Each row is a point on a tangle of strands that fork, close into loops and nearly touch. The rows are in no order.
In the rows, zero is written as 128.
Points whose rows are less than 149 apart are linked; no others are. Some points are linked to none.
rugi: [151 161 127 153 107 139 122 139 162 166 128 127 107 109 128 166 132  97
  72 183 148 164 160 155 119  95 120 162 146 114 146 204]
Raza: [124  63 136 137 143 124 125  80 109 146 139 175 131 169 127 176 147 111
 161  99 137  81 124  96 112 147 180  78  80 109  73 140]
Viki: [ 79 126 124 161 186  96 153 132  95 152 146 147 123 112 160 108 157 144
 106 169 109  58  84 150 114 103 125 154 112 153 120 148]
soneb: [140 171 112 127  80 165 147 154 188 127 157 115 109 130 219 160 199 149
 134 113 130 136 101 167  85 140 130 144 178 112 167 165]
par: [198  85 109 140  87 187 114 129 112 123 122 132 139 153 119 135 144  89
 143 129 126 188 187 116 136 163 107  99 107 125 114 132]
mit: [162 168 119 138 154 168 100 136 123  70 118 120 137  85 159 127 154 149
 101 188 104 183 137 158  90 106 147 105 179 128 123 203]
risib: [ 99 137 132 133 117  90 151 126 141 130 128 120  54 136 156 121 115 152
  95 195 170 117 101 122  90 130 127  74 166 140 108 156]
Tisit: [119 169 110 153 163 154  78 121  94  58 122 130 133 102 179 119 167 163
 131 134  94 169 111 149 125 122 122  95 152 110  93 148]
Nuro: [130 187 200 117 159  98 116 116 117  80 125 123 102 111 101 129  91 167
 125 170 171 125  73 108 124  75 160  79 149 129 113 117]
geros: [150  91 163 178 142 128  86  82 141 138 149 144 133 109 108 134 139 140
 118 110  86  92 125 170 118 106 110 173  57  84 164 121]
zanal: [127 110  93 128  96 144 113 127 108 199 175 125 102 128 125 151 151 124
 141  62 114 107 135  65  94 127  85 138 178  98 143  54]
tige: [101  65 162  89 120  94 138 110 162 124 134 171 137 123  74 146 110 139
 100 149 117  52 119 143 121  83 137 175  74  99 141 117]
kose: [180  89  87 146 106 137 124 118 129 181 172 137 129 116 104 137 188 143
 147  76 131 104 141  98  77 144 104 160 140  98 162  68]
mabuk: [159 106 143  76  90 162 102 106 140  79  94 139 153 163  72 113 126  88
 146 100 115 133 155 149 153 127  84 108  79 138 123  75]
Mez: [108  70 138 148 106 140 118  89  77 104 165 151 119 149 130 192 171 141
 128 133 108  96 122  90 112 114 135  96  94  88  91 110]
Risu: [177 170 129 118 153 106 113 163 141 140 106 135  96 141 158 103 140 169
  93 157 158 193 103 127 144 153 203  77 196 119  96 189]
mera: [ 87 178 164  82 144 117 116 128 111  25  89 112 133 125 115 132  81 151
 148 114 111 150  87 120 127 143 153  51 174 121 100 128]
kep: [109  83  91 168 104 147 148 150 134 167 173 127 115  86 166 163 176 144
 120 142 102 105 160 127  77 110 102 200 155 113 158 139]
vuv: [ 59 197 105  94 128 126 104 158 143 117  84 129 146 132 122  87 113  95
 110 109  83 126 107 132 194 113 120 147 121 124 109 113]
vemud: [ 91 136 147 173 185 117 123 115 116 164 171 124 132 109 152 122 148 181
 143 115  97  60  72 138 110 109 124 184 110 127 144 100]
rukab: [131  78  58 114 123 157 155 131 115 207 139 122 126 147 159  98 153 127
 155  74 120 103 189  98 112 166 106 142 170 170 145 125]
vasov: [174  71 119 177 124 112 132 136 125 190 169 153 137 113 110 150 185 163
 148  94 164 104 135  71 108 136 152 155 121 110 138  86]
Ninul: [124 130  55 148 118 164 183 148 141 190 164 110 132 147 163 119 184 131
 142  48 108 117 135  94  91 157 126 168 181 172 151 144]
tidip: [115 138 138 109 111 150 138 108 124  70 114 130 110 124 162 144  85 102
 123 168 155 168 160 157 111 129  92 108 144 143 144 170]
Dizil: [ 72  93 124  90  80  96 166 151 153 162 107 157 127 135  95 126  84  75
  91 152 135 123 148 112 150 140 112 155 135 135 137 132]
duzo: [150 131 161 198 160 110  94  85 121 104 132 142 126 118 115 140 145 119
  89 132 124 107 119 174 106  86 122 168  71  87 148 161]
rem: [132 116 140 193 123 149 106 115  89  82 170 127 118 116 149 181 191 167
 139 116 108 121 119 114 107  99 128 115  98  88 120  91]
nuni: [151 130 183 107 143 103 196 143 130  49  93 100 185 101  86 120  87 120
 132 158 158 148 142 132 119 166 157 122  95 131 135 125]
leme: [121 170 144 104 147  87 142 141 110  35  72 112 148 118 103 118  73 123
 133 131 106 159  71 140  94 158 156  54 192 137 109 175]
non: [128  96  81 145 119 180 118 129  85 116 149  89 115 122 173 125 147 178
 194 109 114 133 190 131 122 153 117  82 122 145 115  81]
Bugig: [134 139 103 115 138 141 137 148 111 115  95 115 130 135 144 106  88 103
 171 120 133 167 152 129 173 177 153  91 132 152  96 143]
keles: [132  56 128 105 112 131 143 137 140 139 145 133 136  90 137 100 112 170
 152 151 154 112 180 154 123 142 113 192 113 152 175 103]
vigof: [ 82 141 155 118 124 109 133 117 144  98 128 137  99 113 148 136 103 129
 112 173 161 104 115 162  98  98 101 129 135 145 130 142]
nim: [125  99 142 155 121 128 121 141  91  95 133 109 103  96  79 134 126 152
 134 186  77 158 151 109 175 100 130 137  87 117 131 119]
piva: [ 65 121 142  68  94 104 140 129 168 140 119 153 128 140 142 138  77 109
 108 117 182  86 144 149 119 122  97 146 145 147 149 103]
nimil: [136 140 110 159 119 102 143 140 135 139 113 139 118 114 101 125 115  77
  58 208 123 151 144 171 146 100 136 162 106 127 145 192]
tefu: [172 172 121 129 135 133 103 153 139 103 109 138 126 120 146 118 168 173
  77 165 116 189 100 148 102 141 192  86 204 122 108 208]
mokiv: [133 179 173 105 136 112  95 144 150 159 135 104  64 151 167 114 130 191
 104 130 161 167  85 125 146 138 124 121 175 102 140  93]
Tet: [ 85  95 142 131 131 103 140 139 110 183 144 132 109 121  97 135 104 153
 139 142 152  93 121  62 154 114 156 144 134 122 113  91]
pes: [119  93 159 113 124 117 104  99 158 170 145 151 118 117  90 130 107 141
 128 104 116  90 137 137 127  85 115 191 102  95 164  80]
Vovu: [137 185 169 132 165  97 118 132 139  70  98 123 157  90  68 115  84 135
  94 123 132 126 119 148 160  85 170 148  83 105 130 121]
zin: [ 99  70 128 125 137 105 161 115 116  79 107 139 169 139  95 125 134 121
 164 156  78 118  96 141 173 180 147 109  71 124  87 149]
vagal: [136 138 122 173 119 165 110 131  94  95 160 101 116 122 160 166 172 166
 177 101 143 133 145 107  97 118 117  79 123 124 121  77]
Gotom: [171  93 128 174 131 134 110 146 124 123 143 122 152 100  84 120 153 150
 131 188  78 173 160 126 181 123 147 160  73 120 138 148]
mam: [176 113 147 106 113 154 129 142 107 112 132  88 123 128 134 128  69 144
 173 111 187 149 173 111 157 143 137  92 134 173 157  66]
ruzu: [170  70 143 182 130 113 125 135 118 155 156 146 145 113 101 150 175 163
 130 158 144 132 135  90 136 133 160 159  85 113 126 128]
kasom: [134  55  64 119 112 168 142 144  97 165 143 117 121 124 160  91 157 160
 189 104 105 106 191 122 117 175 105 127 125 157 131  90]
rata: [ 74 139 125  97 114 133 108 124 109 163 103 155 137 168 102 113  98  73
 135  96 109 122 112  83 181 109 119 115 119 121 101 101]
kis: [ 76 199 128  61 126 136  96 142 143  64  94 107 150 131 113 117  78 115
 132  99 121 144 106 114 175 124 136  96 143 110  94  87]
lef: [ 98 183 117 139 152 115  74 131 123 109 115 124 106 119 157 116 159 156
  84 144  82 152  83 143 136 107 110 137 156  96 107 166]
pomo: [157  59 148  88  72 136  76  97 153 102 129 143 128 130  54 136 134 128
 157 128  95 130 157 108 137 116  85 117  81 129 138  83]
Sedal: [138 192 153 110 136 100  91 129 167 121  97 156 125 140 122 128  96  84
  84 136 181 183 106 134 148 120 131 120 155 132 123 166]
famug: [173 178 125 131 150 148  85 121 134 121 119 115 145 119 157 100 128 124
 139 109 162 150 128 182 133 113 113 147 129 136 142 122]
konuf: [181 198 124 133 160 157  89 147 161 162 129  95 146  94 176  97 147 149
 120 147 115 169 122 196 144 119 156 169 168 131 145 173]
vonu: [126 103  97 114 147 144 140 143 106 152 112 131 178 146 103  47 166 134
 160  87  70  95 131 125 175 141 109 140  77 169 133  82]
Goti: [153 107 150 143 127 157 169 131  94  85 122 104 115 108 123 146  96 108
 136 202 135 188 170 126  94 140 130  96 140 126 139 186]
fiv: [132 182 137 185 179  95  82 110 116 127 139 140 129 109 131 125 159 123
  61 124 104 113  75 161 127  92 130 147 114  95 115 174]
Mafi: [107 155 105 131 155 136 113 150 124 141 113 116 156 117 116  60 132 121
 123  90  67 116 124 149 189 109 108 184  97 141 139  97]
Tetim: [ 63 151 108 154 127 145  92 125  99 146 136 110  97 121 155 133 151 132
  97 129  53 117 108 114 140  99  72 161 132 101 127 132]
Tules: [157  87 137  76  94 143 113 133 122 133 146 111 117 126 105 130  79 150
 164 113 164 123 173 112 142 117  96 122 153 133 157  32]
dadir: [112 133 119 163 172 107 143 105 140 193 145 165 171 168 154 116 175 100
 113  81 139  90 104 127 107 133 117 159 112 150 141 148]
Gefi: [143 113 163  97 115 115 119 124 160 123 127 145 174 160  46 142 102 129
 146 115 129 121 104  90 177  93 177 121  68 109 107  91]
fim: [190 161 138 101 139 160  96 126  99  93 129  73 144 114 164 106  97 155
 171  91 190 143 134 161 144 123 121  89 129 181 158  79]
Rit: [133 184 178 119 144 119  90 130 125  95 137 100  68 121 145 130 108 200
 114 149 157 176  99 104 139 111 141  89 185 117 125 112]
dutu: [171 120 101 107 103 179  92 115  96 114 103 137 131 168 116 115 142  79
 137  93 129 151 164 141 136 135  65  95 108 126 110  94]
gove: [ 95 148  93 131  98 144 162 136 164 170 163 122 109 146 206 146 192 137
 127  82 121 114 115 131  79 153 104 150 188 146 162 161]
fudof: [110 127 116 113 117 132 123  88 156 143 125 154 101 172 219 149 146 121
 145  64 175  79 136 135  73 156 112  88 139 138 112 140]
dupus: [173  78 138  90  96 136 144 141 159  86 125 122 170 102 112 100 115 151
 166 140 147 124 177 149 146 162 119 159  80 169 161  87]
Ges: [ 89 110 107  71 107 132 128  99 147 166 119 153 115 171 176 125  89  81
 156  71 164  80 170 130 106 153 110 107 145 164 128 114]
Lapa: [170 176 136 123 147 107 124 135 155 133 104 148 124 144 146 131 102  98
 100 148 196 186 131 139 141 158 164  87 159 145 114 198]
bipun: [ 53 133 114 115 103  66 183 133 122 153 106 141 106 144 108 128  88  75
  92 168 130  89 101 120 142 145 134  99 133 141 110 159]
fuvi: [155  72 140 143  91 140 117 100 123 116 132 160 118 140 104 176 117  85
 107 144 153 172 185  98 114 128 105 132 114 106 134 125]
bozu: [164  96 168 121 117 126 157 135 143  60 114 117 165 117  76 127  98 136
 170 155 139 167 159 121 159 171 142 128  81 144 150 114]
supo: [ 85 148 100 178 184  98 170 126 129 170 159 157 158 140 177 108 194 126
  86 118 118  84  93 136 116 141 125 152 132 165 129 198]
norog: [140 104 123 142 121  79 243 153 114 122  96  56 100 101 110 125  64  98
 162 184 119 145 141 149 118 159 147  82 164 141 112 177]
tose: [ 97 113  79 163 122 151 141 134  93 121 121 133 121 131 159 151 150  91
 122 164  92 145 134 111 133 152 127 109 126 117  89 194]
papu: [130 167 147  88 108 136 108 160 148 167 136  93 121 140 102 117  86 142
 150  84 148 109 127 119 160  94 107 154 141 142 149  29]
mub: [ 88  55 152  62 111 101 185 102 162 116 130 157 151 148  69 158  84 121
 135 149 137  72  91 128 111 123 161 119  79 105  98 133]
Nufe: [119  85 104 143 125 147 147 147 125 161 150 112 115 101 165 138 132 157
 135 168 135 117 172 158 102 122 105 187 143 144 155 135]
migab: [159  94 108 143 165 112 147 122 126 204 129 153 178 155 111  66 167 118
 136  79 131 103 119 112 144 157 140 174  98 167 144 116]
Lopak: [ 82 183 165  96 129 113  97 130 165 182 128 114  97 161 142 112 111 149
 120  99 133 107  69 116 146 104 108 158 157 124 140  84]
sofi: [154 108 116 149  76 153 124 140 150 154 136 158 110 123 143 192 139  88
  88 145 163 161 169 108 101 119 114 155 159 103 141 137]
Mim: [126 147 127 120 150  93 196 153 113  57  90 106 181  98  85 108  81 111
 124 156 137 143 108 145 131 168 175  99 130 133 108 152]
Madu: [130 163 123 146 138  80 144 141 122  80  91 128 132 100  64 107  92  89
  58 179 113 138 122 158 157  93 152 159  97 112 135 171]
lub: [193 212  94 143 115 176 125 168 164 202 156  80 124 140 151 129 159 126
 134  86 128 152  85 125  96 160 129 168 160 134 160 119]
tep: [104 117 130 150 145  74 190 120 107 130 113 109  70 123 124 145  83 101
 135 169 139 114 106 123 121 155 157  66 146 140  74 159]
mived: [ 79 125  90 115 101 166 105 126 108 164 138 114 100 146 153 127 160 117
 132  84  78 125 133  87 114 120  63 140 169 130 129  85]
nusi: [120 159 193 113 158 125 106 106 135  96 132 128 133 131  81 146  91 143
 136 117 150 121 104 124 148  51 152 114  95 106 122  90]
lazi: [153 137 130 121 135 125 180 143 101 101 101  91 122 103 134 134  79  93
 149 182 116 192 145 150 113 164 159  66 189 142 117 231]
vin: [138 162 111 154 165 140 114  85 123 172 147 143 169 170 120 122 180  91
 118  48  92  85  80 124  90 122 100 163 102 128 138 116]
sif: [113 101 131  80 120 120 127 122 149 153 103 164 181 173  69 114 123  87
 126  89 113 102 106  93 179 115 150 139  70 115 110  96]
Vofi: [115 135 117 163 156 116 146  95 122 122 121 164 118 156 192 166 154 108
 145 105 159  92 134 122  87 158 157  75 113 126  82 163]

A fork is a point with three links, a tip a point with one. Leave the first point through the second and follow the links. Name the first fork or tip that comes.
pomo; mabuk -> nusi
Sedal; Lapa -> lef
Vovu; Madu -> pomo
gove; Ninul -> piva
mokiv; Lopak -> konuf
kis; mera -> kep
Tetim; mived -> nim
kep; Nufe -> vuv

A tip is a point with one link. Name the tips that can be reached along the links from each point below, in the order of the rows.
fim -> kep, vemud, pomo, konuf, vin
Tetim -> nim, Sedal, mub
non -> soneb

A piece is all that can be reached along the links. How many separate loops has the piece of each point below (a circle has one, a figure eight two, a Y none), and how many tips (points with one link)?
Tules -> loops 0, tips 5
rem -> loops 2, tips 1
ruzu -> loops 0, tips 3
